Each row is a point on a tangle of strands that fork, close into loops and nearly touch. The rows are in no order.
In the rows, zero is written as 128.
Two points are linked if the straight distance between their rows is under 147. Some points are linked to none.
Dor: [104 153  95 167 114 148 103 136 122 171 120 113 162 197 163  92 122 136
  96 156 106 127 129 127 134 150  64 155  48 135 115 129 109 100 131 118
 141  92  85 106  97 130 151 134 123 172  55 115 125]
finuz: [109 145 108 141 131 136  93 129  76 175 148 124 144 152 189 152  90 135
  77 146  62 113 121  91 110 149 114 157  74 123 110 142 151 148 104 122
 129  99  76 103 144 127 150 106 125 170 139 115 122]
Res: [118 135 160 110 132  53 145 136 116  78 116 142  91  82 122 141 142 119
  94  83 106 127 127 174 135 132 136  99 198 155 121  96 171 200 122 134
 167 138 126 129 140 146 147 152 135 123 194 110 143]
Gom: [136 135  48 205 130 133 108 132 138 151 163 105 152 158 152  87 142 154
 135 132 119 154 114 132 171 153  80 176  81 141 117 136  28 105 142 135
  93  82 129  92 106 125 122 128 108 205  73 118 131]
gare: [139 134 118 133  97 127 124  88 123 126 148 104 135 120 113 152 106  96
 167 114 120 124 143 113 160 133 178 160 144 127 146 164 137 141  61 128
  70 169 141 144 186 133  94  77 131 123 148 160 119]
lakiv: [120 116 121 122 121 148 116 147 166 128  98 100 134 152  80 116 160 180
 147 117 191 167 132 153 145 122  97 118 126 142 164  96  61  89 171 143
 148 126 178 133  75 137 127 165 139 113  77 115 122]
nis: [154  78 114 139 171 104 120 124 127 131 141 154 109  64 157 165 135 114
 151  94 107 150 119  96 119 123 197 105 175  88 119 114 117 142 124 132
  74 123 137 139 175 115  88  99 108 139 186 112 125]
zanu: [121 164  52 156 135  93 161 137 128 131 148 108  84 156 150  95 110 150
  95 120 158 124  75 168 144 106  51 145 107 102 109 182  66 143 111 140
 127  91 101  63 117 108 135 142 114 166  93 105 133]
rafev: [139 104 155 105 109 175 140 121 172 106 117 127 140 154  60 105 147 138
 198 151 185 120 133 134 124 116 141 118 122 141 137 127 117  51 165 132
 117 147 182 166 103 114 111 147 132  80 101 159 110]
madog: [171 133 249 111  95 157 143 124 129  52 118 131 148  82  54 107 139 109
 191 116 130 113 154 151 125 127 161 100 159 192 111 119 194 132 134 144
 138 187 162 175 162 129 129 105 153  70 171 172 149]
Kidim: [131 156 152 143 109  81 143 106 142  73 134 122 128 130  67 110 126  96
 165 102 142 153 127 165 190 139 143 131 165 169 131 132 146 134  98 127
 103 152 161 165 149 134 114  99 142 115 149 152 125]
bigab: [130  94 152 104 148  93 130 132 131  97 123 137  97  71 121 162 147 130
 128  88 117 146 140 135 116 123 173  94 187 130 137  88 139 175 149 132
 147 148 136 138 136 140 113 150 121 111 184 108 143]
Zize: [126 170 177  95  68 154 135  79  98  80 122  96 152 160  89 144  99 113
 151 167 132  85 166 145 141 143 138 148 100 164 151 163 173 143  96 125
 130 185 138 148 135 147 138 113 168  93 109 190 141]
tiz: [107 199 109 140  96  81 116  96  90 119 156 101 153 163 109 124  99 113
 107 125  98 150 118 159 195 155 110 182 109 152 126 166 137 168  73 132
 110 147 106 114 165 144 148  86 151 171 117 140 134]
Sesun: [160 132 178 138 124 111 169 105 134  72 136 141  93  80 124 150 113  63
 159 110 126  93 142 107 115 132 193 110 190 140 119 136 181 170  85 127
 106 167 140 168 170 123 105 105 131  87 194 146 128]
vufe: [118  91 100 132 159 119 103 137 137 156 131 127 114  86 153 150 167 179
  87  96 134 166 123  96 115 126 127 109 160 100 152  86  71 157 181 146
 135  90 130  97 107 141 118 167 107 155 136  78 146]
ladi: [148  86  88 152 153 174  98 119 100 186 165 138 117  86 194 185 103 137
 111 146 113 109 138  56  88 129 153 138 133  82 132 160  88 115 122 137
  89 106 124  94 158 110 110 108 101 156 144 137 136]
Bop: [123 143 170 131 167  61 173 144 136  73 114 153  79  85 135 108 144  88
 113  96 120 119 111 181 129 125 133  94 191 159 104 124 179 179  91 141
 153 120 126 136 129 121 146 130 124 113 198 100 126]
beka: [153  58 102 142 159 196 115 145 186 164 143 175 167 113 127 113 148 118
 186 153 148 126 134  79  94 120 169 118 125 107 138 117  95  26 171 109
  79  96 151 175 126  97 102 110  98 136 105 143 108]
divi: [108 110 100 199 132 141  67 151 130 201 113 148 195 141 169  93 150 112
 123 141  59 147 122 104 134 162 106 145  69 157 111 101 125  95 135 102
 115  75  84 138 127 129 143  96  90 163  96 131 119]
sivis: [105 182 187  89  84 164 122 137  95 121  91 127 165 180  99 116 125 145
 102 160 118 127 161 138 125 140  95 137  81 168 142  85 163 128 132 121
 199 161 125 127  87 160 187 139 178  88  85 159 134]
kuv: [123 145 144  80 120 162 182 113 151 111 124 127 101 176 113 101 122 106
 145 177 181  46 128 161  95  97  94  98 100 120 124 184 166  79 127 112
 157 126 132 144  87 111 126 171 134  82 101 145 115]
Rimat: [110 154 169  92  75 145  94 120  85 129 106 118 159 142 134 175 115 153
  91 116  82 156 161  90 145 164 154 158 111 163 159  67 147 174 120 118
 161 187 119 120 146 186 173 112 172 134 132 142 155]
vas: [126 172 232  79  73 164 124 136  97  84 100 142 153 135  81 127 131 159
 120 136 108 110 163 140 108 152 117 123 110 176 139  69 183 154 146 133
 213 175 127 117 115 161 192 124 177  68 136 149 150]
misus: [105 126 145  87 102 185 146 143 157 127  88 114 136 192  84  87 140 144
 165 166 196  96 124 155 102  99  80 124  94 147 145 128 124  54 166 123
 175 130 159 144  64 122 138 176 150  71  58 135 111]
Kurut: [145 108  75 171 163 127 145 128 172 137 159 162 148 130 149  55 124  69
 177 145 130 135  87 154 145 117 137 144  97 103  83 192 126  62 108 107
  49 102 118 162 161  69 111  69 110 161 138 129  94]
kime: [126 173 149 142 115  87 117 119 137  97 150 124 165 155  84  84 121  68
 162 145 115 139 116 182 174 136 116 172 104 165 119 186 175  98  79 119
  94 149 120 179 156 119 144  65 141 128 122 170 122]
kul: [146 127  75 170 134 104 115 112 104 151 163 127 122 122 161 142  97 131
 119 123 107 143 109 114 151 135 133 152 127 104 112 171  92 153  97 133
  82 122 115  94 181 104 107  96 118 173 144 117 129]
Tate: [113 187 185  97  73 151 121 127 104 104 110 103 176 190  75 105 123 137
 120 164 125 145 149 150 158 151  89 169  76 177 144 107 155 105 121 117
 171 168 142 138  96 155 176 109 176 101  86 160 139]
kema: [144 109  94 101 123 155 184  96 162 126 122 124 108 154 117 137 120 134
 147 167 205  74 142 123 107  98 123 114 129  73 123 184  88  74 140 125
 107 116 142 111  95 113  82 146 122 113  84 148 125]
Zuno: [132 112 114 159 166  64 105 133 112 124 153 139 121  68 162 143 109 103
 128  71  76 180  94 116 150 136 175 123 168 112 113 112 130 170 100 118
  71 118 123 147 205 128 114  72 109 160 197  97 127]
buguv: [145 102 108 125 116 208 113 105 102 197 149 126 135 126 185 178  95 139
 113 174 123  79 159  51  84 125 151 145  93  81 149 166 118 101 113 127
 117 134 125  92 136 126 123 134 124 133 111 148 121]
duk: [154  93  96 119 137 163 160  99 150 143 141 137 120 138 122 136 109 118
 171 165 184  85 143 112 115 118 142 122 123  75 121 181 104  64 130 121
  92 128 149 128 130  92  87 126 121 127 101 158 107]
tede: [128 157  54 149 114 116 153 117 137 128 142  88 106 157 120 111 118 164
 116 130 186 133 114 155 166 124  63 152 115 102 136 174  22 125 130 145
 122 118 134  63 100 126 120 148 134 169  59 119 134]
Kel: [105  78 141 149 126 195  99 174 139 179  82 159 168 170 111  75 168 131
 161 144 147 149 115 126 113 113  90 109  97 157 113  89 126  48 177 100
 153 109 116 154  77 118 148 155 120  89  39 131 112]
zoz: [124  96 123 106  99 103 126  76 117 119 124  86 112  86 124 201 138 154
 127 103 143 161 166  94 147 145 169 132 171 122 178 106  79 183 148 139
 121 173 159  92 145 167 100 152 150 137 130 122 156]
lalu: [107 131 120 110 125 149 130 141 116 163 111 119 102 158 162 148 120 164
  54 160 142 107 148 114  96 114  88 135  91  88 134 126 130 145 150 135
 176 111  96  79  73 146 141 190 124 133  91 108 132]
tuv: [119 104 165 100  98 101 106 124 137  98 114 103 142  95  87 163 168 173
 138  74 134 183 152 129 143 134 163 114 186 161 165  50  95 163 180 146
 170 169 174 137 127 168 127 161 153 100 150 123 157]
Nar: [133 150  97 114 145 115 191 114 113 140 151 140  68 138 156 129  92  98
  88 176 147  59 113 128  84  95  88 121 117  68  96 210 149 128 100 128
 128 109  94  80 122  95 120 134 109 121 134 123 120]
Pego: [108 186 129 114 145 103 104 137  76 129 144 148 153 162 167 120  93 116
  82 147  60 119 109 143 122 135 102 144  78 141  95 156 197 145  92 110
 132 102  64 127 153 119 171  96 140 160 143 123 126]
zuvu: [133 135  50 142 136 106 175 126 170 125 131 107 108 132  96 111 145 163
 143 105 208 129 113 155 155 108  87 120 155  91 133 160   9 104 148 154
  99  91 149  91  94 108  89 134 125 154  81 113 133]
kif: [135 134 106 152 164  68 165 112  98 120 154 138  72  85 171 153 102  88
  93 121 105 121 103 105 107 118 148 124 173  77 110 143 139 185  81 128
 117 128 110  95 170 108 113  99 111 135 200  99 129]
Zug: [131 124 116 110 112 182 114 110 110 161 141 121 144 148 159 161  97 136
 128 175 125  92 156  84  98 134 143 142  86 101 152 154 145 112 108 120
 126 146 120 113 130 130 129 138 135 125  93 150 111]
mes: [122 136  59 189 139 136 108 150 140 152 143 102 137 143 144  90 152 171
 119 108 132 155 100 130 162 151  68 143  97 129 133 113  19 124 158 136
 118  75 134  83  96 129 123 148 110 196  68  95 138]
Tuseb: [133 158 155  86  84 178 130  89  95 133 115  97 145 149 128 165  88 124
 136 177 126  68 164 103 113 139 152 146  90 122 157 160 168 141  99 119
 139 182 132 132 135 144 134 135 161 102 105 179 133]
kazo: [134 110  73 140 145 117 152 138 180 128 128 118 115 122  94 102 162 164
 161 102 197 151 113 152 154 116 116 102 159  99 139 139  29  83 160 145
  89  91 159 126 100 107  93 134 123 158  93 108 131]
mus: [144  85 123 136 134 184 109 144 178 152 132 152 164 142  99 105 150 128
 188 156 158 142 132 101 117 124 146 124 116 136 135 113 111  44 168 112
 100 121 155 174 110 108 115 127 107 111  92 135 109]
Dev: [114 131 159 107  92 115 155 108 143  79 101  97 101 123  71 138 142 141
 129 111 178 115 145 180 152 126 113 113 167 161 146 120 124 157 142 142
 159 155 161 128  95 156 120 162 154  91 132 138 147]
duki: [145 111 136 113 178  97 154 131  93 119 138 153  78  66 179 160 118  85
  92 129  87 100 110 117  76 114 171 104 165  75 103 135 174 188 104 130
 133 128 100 117 155 115 115 119 104 122 201 100 132]
dal: [127 170 174 136 102  85 131 114 125  78 140 117 158 142  59  91 127  88
 163 126 120 146 122 179 183 139 123 148 132 185 115 157 177 122  83 129
 106 159 154 172 153 125 146  75 153 111 144 173 134]
Mip: [143  99 118 129 126 175  91 122 109 174 160 132 157 111 177 151 103 115
 152 136  72 115 136  76 113 127 186 155 116 114 140 150 156 108  79 124
  76 135 119 151 181 119 132  86 122 139 155 159 116]
som: [149  87 178 117 139 104 122 139 144  79 121 152 111  55  99 152 153 119
 163  76 106 143 139 128 117 126 196  88 189 150 127  85 139 152 154 144
 126 168 152 165 153 132 106 127 127  94 191 123 137]
voda: [153 151  37 183 123 104 162  99 150 130 172 125 128 144 108  98 115 133
 165 134 164 150 109 138 175 126 116 169 139 102 115 185  38 109 105 139
  66 125 138 106 146  96  94  99 116 170  94 128 123]
fupo: [167 126 214 130 105 132 150 115 130  62 129 137 120  76  91 125 119  78
 186  99 123 112 149 125 132 136 195 103 177 181 119 133 191 155  98 136
 113 186 153 185 183 132 122  89 154  77 182 166 146]
lod: [118 107 102  97 144 149 143 138 132 157 116 123  88 132 154 156 140 163
  82 143 166 109 131 124  89 103  95 116 124  71 140 137 103 130 159 141
 162  99 110  65  64 130 117 190 105 129 113 105 138]
kuvi: [145 105  78 178 176 134 120 136 144 151 158 158 158 127 198  66 109  74
 141 145  86 134  82 129 120 116 133 144  84 110  77 176 137  82 110 105
  70  70  99 143 163  80 116  77 103 176 156 112 104]
Subo: [142 126  61 154 162 100 175 122 132 144 145 144  84 111 144 125 117 136
 120 125 157 126 101 126 122 108 107 124 151  64  96 170  60 117 127 142
  93  93 119  85 134  80  96 119 102 154 131 103 129]
Ruba: [ 94 162 136  92 144  90 173 152 120 107 108 121  78 134 134 121 139 132
  73 114 147  83 106 209 109 107  71 110 153 142 116 150 166 171 116 138
 186 103 109 101  79 143 151 170 124 129 149 113 136]
naf: [ 93 176 159  99  92  83 130 114 108  83 109  94 132 150  94 131 132 150
  87  97 141 151 133 186 190 147  85 136 138 171 146  95 124 183 131 130
 184 150 146 109 112 176 174 147 177 136 125 139 142]
Zisi: [101  89 133 135 147 180 107 184 137 185  94 188 159 163 147  58 164 116
 156 144 126 121 101 126  94 104  91  97  96 153  95  97 162  60 178  86
 150  86 105 158  88  91 156 152 105  92  71 110 109]
Kubug: [116 121  88 168 144 132  97 144 139 163 124 106 131 130 152 127 156 183
  87 105 134 161 121 108 144 137  85 126 114 123 150  81  52 135 174 136
 146  86 130  93  89 144 132 166 121 177  84  93 142]
peme: [122 122 104 146 175 145 109 151 150 160 142 171 159 160 182  38 125  80
 141 152  92 114  83 133 103 112 108 138  71 133  85 156 189  64 129  84
 104  73  95 170 129  78 143  97 104 147 135 100  98]
lefes: [156 144 132 120 101 144 156  86 135 115 136 113 125 125 110 144  92  83
 168 143 145  87 154 112 137 127 174 133 127 118 131 183 159 121  72 119
  81 158 145 147 162 116  99 100 138  95 141 175 107]
Pavus: [149  73 120  91 156 164 147 133 159 139 118 142 109  95 118 172 179 170
 130 127 172 125 156  97  83 113 164  93 161  84 162  99  87 105 189 141
 130 119 156 125  82 130  90 174 112 102 119 111 139]
Fak: [157 156  58 182 111  90 149  97 156 115 159 115 136 133  98 104 116 112
 174 128 162 161 114 145 191 135 142 168 142 117 121 177  66 118  81 139
  48 128 149 132 165  98  89  72 115 164 118 131 115]
gufet: [118 166  98 169 128  42 127 104 128 108 152 112 115 118 108 119 121 123
 124  77 126 163  93 142 191 145 121 145 176 135 128 121 108 175 100 133
 113 130 130 117 183 125 122 110 130 172 153 106 125]
Fol: [122 162 213  74 119 140 135 156 109  94 104 152 129 116 106 122 150 146
  98 129 108  90 147 170  91 134 115 106 138 172 122  95 195 152 144 139
 215 144 117 131 106 139 188 152 146  88 169 130 142]
Kibal: [148  65 123 116 170 135 106 131 126 143 143 165 113  53 170 184 144 127
 130 110  94 137 139  72  85 115 198 109 167  79 134  98 119 137 141 136
  85 128 133 132 166 121  88 114 102 130 185 114 132]
Nit: [114 132 139 115 167 167 124 163 142 157 129 181 166 172 153  52 140  87
 153 156 114 104  98 130  88  98  99 130  82 144  91 137 200  63 150  78
 130  99 109 183 111  83 157 127 111 109 115 111 110]
nuvon: [ 96 163 137 106 133 113 132 161 108 138 110 117 106 151 151 129 130 160
  64 131 125 121 118 162 111 122  79 129 103 135 130 111 153 153 140 134
 190 104  95 107  79 151 170 171 132 137 120 110 136]
Lolo: [158 123 212 118  99 161 156 116 150  66 124 128 144 109  44  96 131  95
 221 135 163 123 139 145 137 117 154 109 146 183 118 145 174  91 131 130
 109 183 185 191 140 117 107 116 148  62 146 181 130]
Sume: [125  96 146  81  90 135 127  86 118 115 112  89 115  90 132 201 133 154
  98 117 138 135 176 102 120 141 171 136 153 124 178  96 113 189 152 135
 168 185 146  98 118 184 111 171 147 109 125 131 162]
zotu: [145 156  95 166 115  72 171  98 168  84 144 108 107 135  78 103 123 101
 168  96 176 147 120 155 190 132 121 136 171 129 126 149  99 118  91 133
  86 128 156 138 140 118  93 104 122 131 138 129 113]
gime: [136 145  86 149 101 134 108 112 138 131 149 116 156 169 123 100 110 126
 146 160 134 147 119 154 167 140 109 168  78 123 129 172 113  97 108 129
  89 124 122 137 140 121 122 106 130 163  86 144 122]
ragi: [137  87 189 137 135 128  76 171 142 123 120 157 167 110  82 118 166 154
 176  87  94 197 130 107 131 132 168 118 149 181 126  43 141 108 170 135
 132 147 156 179 135 141 139 112 119 100 144 132 120]
Lepad: [122 142 144  96 125 155 150 115 144 114 134 131 129 167 106 105 116 108
 162 171 148  81 129 147 114 117 121 113  98 130 122 171 170  83 120 112
 128 143 134 154 117 104 120 136 142  90 111 159 115]
nop: [117 106  90 191 164 142  88 148 120 194 128 152 159 134 199 102 127 124
 110 144  54 124 109  89  96 143  99 129  82 131  97 111 113 113 137 104
 127  50  88 117 137 112 124 102  70 166 130  95 116]
dufiz: [151 131 128 133 118  79 194  86 154  78 141 119  68  68 114 165 156  96
 125  83 176 136 141 117 132 117 162 113 227 130 135 116 116 177 126 148
 118 130 159 126 129 127  82 141 122 112 191 105 139]
Vav: [113  89 122 142 164 105  88 164 135 161 112 135 130  85 164 145 176 172
  87  83 102 182 114 103 120 124 125  96 164 120 136  42 100 164 184 134
 153  78 125 125 109 137 139 168 106 141 149  75 140]
tagem: [118 166 168  99 160  94 124 152  98 102 131 158 124 137 147 116 113 111
 103 126  75 107 122 158 115 129 126 113 124 156 100 136 205 146 111 122
 145 118  97 143 145 127 169 114 131 135 169 121 128]
ruruz: [132 102 115 108 126 117 128  99  92 142 138 115 100  96 155 197 116 140
 100 124 122 113 148  99 101 122 164 131 145  83 138 138 128 177 121 137
 130 159 109  80 151 143 105 136 125 129 157 120 148]
rodi: [128 106 168 117 101 113  93 115 134  90 123 109 149 117  71 140 139 149
 161  84 135 176 144 137 178 143 161 129 157 168 156  80 107 136 162 143
 127 169 178 158 137 154 126 131 145 107 136 143 146]
bov: [ 94 192 121 131  93 101  87 120  92 126 138  96 166 174 129 125 104 141
  88 118  98 168 125 147 185 164 100 177  87 154 133 121 134 161 103 131
 140 131 103 117 139 158 171 108 161 186 108 127 145]
Volon: [122 150 117 135 108  81 164 110 166  82 112  95  90 131  76 123 144 133
 141  90 198 136 122 183 168 122 103 112 182 148 138 125  96 143 120 141
 123 121 162 134 106 132 101 146 136 110 131 123 128]
kub: [123 132 100 169 149 118  80 141  86 177 139 136 143 132 203 145 100 134
  75 128  42 133 108  91 118 149 121 141  97 125  97 122 132 163 116 116
 125  80  75 106 166 123 141 104  99 181 154  95 135]
donod: [140  98  87 161 144 181  93 132 128 186 163 145 173 127 194 114 114  99
 142 149  81 106 120  82 108 126 155 156  87 119 105 162 150  84 104 114
  79  94 103 144 164  88 130  84 104 157 144 139 101]
tavi: [151  71 138 109 170 167 117 147 130 160 132 169 105  77 173 174 151 130
 115 136 106 112 140  65  49 115 191 102 144  78 130  94 141 130 155 132
 123 120 122 137 127 117  97 151  99 114 162 116 128]
buv: [143  86 127 169 193 100  81 174 138 136 133 160 161  91 167 101 129 100
 134  99  50 178  89 106 127 132 163 108 131 132  96 100 153 116 132 113
  86  91 125 186 169 115 128  82  97 151 191  97 109]
dolof: [130 144 163 106 172  97 142 141  98 111 138 159 103  94 166 137 105  85
 109 136  76  88 119 131  91 123 158 103 138 110 104 146 206 170  85 118
 133 136  90 136 161 120 143 116 129 123 187 122 119]
Kofen: [106 183  88 142 118  74 139 110 107 123 147  90 104 161 129 121  96 148
  78 124 145 120  97 160 164 134  65 150 124 118 126 167 105 176  95 139
 147 123  96  72 131 135 147 141 145 164 101 108 143]
filet: [104 131 107  87 145  91 173 150 124 113  98  99  78 118 127 143 156 153
  75  87 177 125 101 193 101 114  66 111 174 119 142 131 126 192 140 150
 195 103 125  80  68 146 122 190 108 131 146 107 138]
doga: [130 111  90 188 134 155  91 135 115 187 121 112 150 117 159 156 140 156
  95 118 108 159 149  61 143 159 107 136 111 128 165  73  43 136 168 126
 129 107 131  88 111 161 125 142 113 183  76 100 137]
mek: [131 128 110  94 111 144 186 109 159 109 111 107  86 160 103 128 126 135
 132 161 201  66 133 154 105  92  95 108 119  97 129 183 116  98 136 133
 133 116 133 108  82 122 109 174 130  98  99 139 125]
zapul: [120  88 148 129 148 161  92 171 121 183  94 175 137 119 164 143 151 144
 108 144  94 136 135  79  76 122 142  95 122 123 121  68 153 127 159 114
 162 107  94 136 104 132 143 163 108  98 113 115 119]
Vepi: [132 102 126 163 180  77  87 156 119 126 148 153 148  84 164 117 118  95
 129  82  49 185  89 118 148 137 175 120 147 137 101 105 157 152 108 117
  81 102 116 168 195 128 131  70 108 161 207 102 119]
bova: [130 109  83 117 152 123 160 125 132 142 134 129  81 119 144 147 130 152
  95 138 164 112 123 122 104 102 105 116 142  61 115 154  85 120 149 144
 123  98 114  78 108 117 102 157 107 138 128 108 134]
Runip: [134 141 167 116 156 120 130 136 128 103 140 151 137 118 119 110 109  67
 171 134  93 120 120 142 121 133 159 124 124 142 111 157 197 108  87 116
 108 151 127 187 164 106 138  96 134 108 171 157 107]
lal: [116 157 102 135 106 147 112 118 134 146 139 110 145 193 138  96 104 133
 118 170 135 126 124 141 141 134  88 158  60 134 125 159 123  88 118 127
 128 117 104 123 111 129 137 131 134 156  64 131 122]
rumu: [116 181 111 144  91 100 123  82  97 122 144  93 144 155 113 145  90 105
 129 139 112 126 136 136 172 149 137 179 115 146 137 179 149 157  55 128
  93 163 120 121 182 143 127  69 147 148 131 153 126]
sazeg: [ 94 194 124 125 101  54 148 103 101 101 124  91 107 152 108 131 112 139
  69 107 152 124 116 181 175 146  73 149 149 140 133 138 132 203 100 141
 177 138 111  90 126 156 157 148 160 150 127 122 141]
ravo: [147 122 117 119 107 156 148  96 153 120 136 123 127 156  93 124 110 106
 180 164 166 100 140 129 142 124 152 136 108 105 133 180 140  81 101 116
  84 150 148 147 137 107 101 112 133 109 112 171 105]
gez: [109 155 117  92 119 143 149 114  99 146 133  96 100 173 145 152  95 142
  73 179 149  78 143 125 100 115  75 141  77  89 131 172 138 135 116 127
 167 133  95  75  87 140 140 169 138 131  87 129 128]
Pif: [134 156 126 122 104 101 175  88 124 109 134 104  74 130 107 157 111 112
 104 141 162  84 150 143 135 109 114 120 158 115 124 162 146 171 102 132
 134 139 125  99 120 140 109 145 134 112 142 131 132]
Fule: [138 143 226  87 128 128 111 170 110  90 107 164 136  89  99 114 158 142
 118 100  83 123 137 158  92 139 134 102 155 185 106  61 202 155 158 146
 204 154 120 142 129 135 190 124 143  86 189 121 142]
velu: [143  80 140 138 194 134 100 176 145 148 124 181 138 100 173 105 136 108
 140 122  79 148  98  95  89 112 163  93 131 118 102  96 161 100 157 114
 105  88 122 173 143  98 124 113  93 129 172 101 114]
pona: [113 140 107 129 142 108 132 159 167 107 116 118 110 163  96  82 139 137
 152 106 168 139  89 204 159 119  85 122 121 143 128 139 105  87 129 134
 131  89 146 143 108 109 128 133 120 143 111 118 118]
sobes: [151  96 202 111 133 136  95 167 133 100 116 154 145  91  96 134 150 143
 173  95  86 150 138 118 115 128 186 109 158 163 126  63 162 129 160 133
 142 168 148 181 153 131 135 113 127  87 175 137 129]
Dilav: [127 112 113 137 110 145  94 106 118 150 162 110 143 103 147 161 101 109
 157 111  87 136 145  96 157 134 191 156 141 123 146 154 141 136  67 131
  68 155 131 143 197 134 116  73 127 147 160 156 126]
gipil: [128  79 132 138 121 199  98 139 122 191  87 144 140 117 141 170 148 155
 105 152 137 145 174  55 100 138 143 107 119 121 175  61  95 117 173 119
 149 140 136 116  94 161 126 161 126 114  58 131 131]
sira: [134 139  98 154 187  86 169 130 108 138 152 156  74 113 189 114  89  84
  97 143 112 114  74 132  97 105 119 118 141  65  81 179 138 134  91 124
 105  87  93 104 157  81 117  99 104 149 179  92 115]
vad: [128 129 100 138  92  83 133  68 129 116 136  76 113  98 107 180 136 151
 131 103 165 154 150 107 177 143 141 139 172 120 173 124  65 177 133 133
 121 166 156  84 149 159  91 142 147 140 118 128 141]
gade: [128 106 111 139 136 132 107 131 165 123 123 110 141 137  94 127 155 173
 150 109 172 175 137 132 163 133 130 123 138 130 163  99  61 102 168 136
 117 117 169 136  95 137 114 154 129 141  91 113 130]
kuz: [146 125 230  97 124 132  92 179 113 100 107 169 156  90  96 121 149 145
 145  85  75 152 139 129 102 134 157 100 153 176 106  35 189 144 154 140
 185 170 120 159 155 139 179 103 135  83 193 133 136]
zukep: [150 118 148 146 160  90 158 125 140  89 139 150  95  80 132 141 120  69
 165  99 119 117 125 114 116 122 189 101 181 105 109 131 156 151  93 127
  90 145 140 157 162 113  95  97 119 110 198 126 113]
Losas: [108 134 112 185 112 153  79 149 117 183 104 125 181 162 152 110 137 136
  95 136  81 152 135 100 157 166  91 149  68 156 121  90  98 114 138 110
 141  96  95 122 104 151 152 115 115 169  73 126 122]
zigi: [117 157 124  86 157 130 187 124 127 124 129 135  80 165 156 113 107  95
 112 176 151  48 113 150  86  91  91 113 103  98 102 199 186 111 100 118
 147 116 102 110 104 108 127 153 124 114 124 123 109]
vabun: [106 165 115 103 106 138 133 114 120 131 129 107 126 188 137 117  90 141
 101 174 153  90 137 149 130 125  80 146  65 108 133 175 137 102 107 124
 155 127 102 104 105 140 141 149 151 131  73 130 123]
Zalet: [147  77 142 122 181 157 111 170 138 160 127 189 121  96 184 130 139 118
 128 144  98 115 115  70  58 115 164  86 124  99 110  91 164 112 161 117
 129 103 113 159 134  99 125 138  98 106 156 114 110]
veva: [117 168 178 104  67 160 118 113 123  99 118  92 180 169  69 117 122 126
 157 169 134 131 151 146 148 146 130 163  84 173 151 143 160  99 119 122
 130 180 168 159 119 145 146 108 165  93  98 186 134]
delu: [101 150 157 100  92 115 138 125 124  92  94  85 119 150  81 134 135 159
 113 112 167 130 139 187 166 132  93 132 133 162 157 107 114 160 142 144
 185 144 164 116  81 170 151 167 166 111 110 141 145]
timek: [151 145  35 179 149 101 184 118 136 133 167 139 114 127 143  95 108 127
 144 125 157 135  92 129 144 117 101 146 149  88  88 186  32 109 113 148
  68  89 126  92 150  77  94 102 107 173 111 117 125]
Gifi: [117 120 159 138 160  93  92 185 132 118 113 154 139 126 138  92 150 144
 117  92  86 172  91 151 130 124 113 101 143 165 104  68 153 118 163 130
 148  90 117 174 116 120 165 128 115 127 160  94 119]
kasol: [157 110 176 109  91 171 152 109 153  77 116 110 136 126  41 113 129 116
 206 151 183 109 148 139 139 116 149 104 132 158 138 143 136  94 156 128
 110 168 185 176 116 121 102 138 144  60 123 167 122]
gavav: [123 116 151  83  85 161 111 104  90 138 110  97 134 127 155 196 106 163
  94 130 101 123 180  71 117 143 183 157 117 118 175  89 132 180 127 129
 160 190 131 104 143 183 142 145 156 129 122 146 148]
Minid: [118  81 163 120 119 193  94 169 112 174  76 162 149 115 132 154 160 160
 117 139 113 152 162  77  94 135 150  93 125 138 142  44 125 127 178 124
 171 148 113 124  98 156 152 172 133  90  70 136 125]
meb: [129 170  96 160 113 109 131 104 152 127 158 127 156 167 115  74 122  71
 164 159 127 128 110 172 164 125 115 183  76 137 107 206 151  83  75 115
  72 135 110 159 163  97 129  73 134 153 106 160 108]
Lino: [106 123 147 105 105 179 130 159 151 143  80 112 125 173  96 110 146 167
 135 149 180 126 143 144 111 109  86 116 106 138 157  92 104  84 170 135
 179 135 152 134  52 142 149 186 145  82  58 126 115]
sig: [133  84 116 164 127 203  97 140 112 214  95 143 144 124 161 164 144 141
  98 148 121 134 172  54 111 152 113 119  93 119 155  73  76 107 169 110
 138 111 121  95 102 160 121 155 112 138  53 123 125]
ler: [107 105 113  82 139 135 153 157 136 137  97 110  99 120 133 157 165 179
  73 105 176 135 119 156  87 108  90 113 156 107 158 104 102 165 173 146
 199 107 129  85  43 150 123 207 114 119 121  94 140]
rut: [ 99 179 159 100  84 130  96 113  80 120 122 107 171 170 122 155 105 138
  96 127  90 158 150 125 164 166 129 169  89 163 149 110 159 161 104 123
 143 166 119 126 145 176 177 102 180 147 115 160 153]
fomo: [123  82 148  92 126 105 111 136 134 107 115 124 117  69 130 175 177 168
 109  76 117 168 148 126 110 131 167 104 184 133 161  59 112 186 181 150
 181 146 135 121 112 149 124 179 122 113 169  98 161]

A piece is two or more points that can be reached from each other along the links. Count, over all rows, the pieces, the separate loops (a circle has one, a figure eight two, a Y none), the forks (points with three links) and the tips (points with one).
pieces | 4
loops | 4
forks | 13
tips | 13

A tip is a point with one link. Name the tips that can be reached along the links from each point below, in the order of the rows.
Dilav | Kurut, Kel, Nar, vad
naf | misus, sira
som | ladi, Bop, ragi, rodi
Vepi | Gom, beka, Vav

Name the points in between on the shortest way along the links from the first point to the second, in order.
bigab / sivis | som > sobes > kuz > Fule > Fol > vas
kema / peme | duk > ravo > lefes > gare > Dilav > Mip > donod > kuvi
ler / timek | lod > bova > Subo
duki / divi | dolof > tagem > Pego > finuz > kub > nop
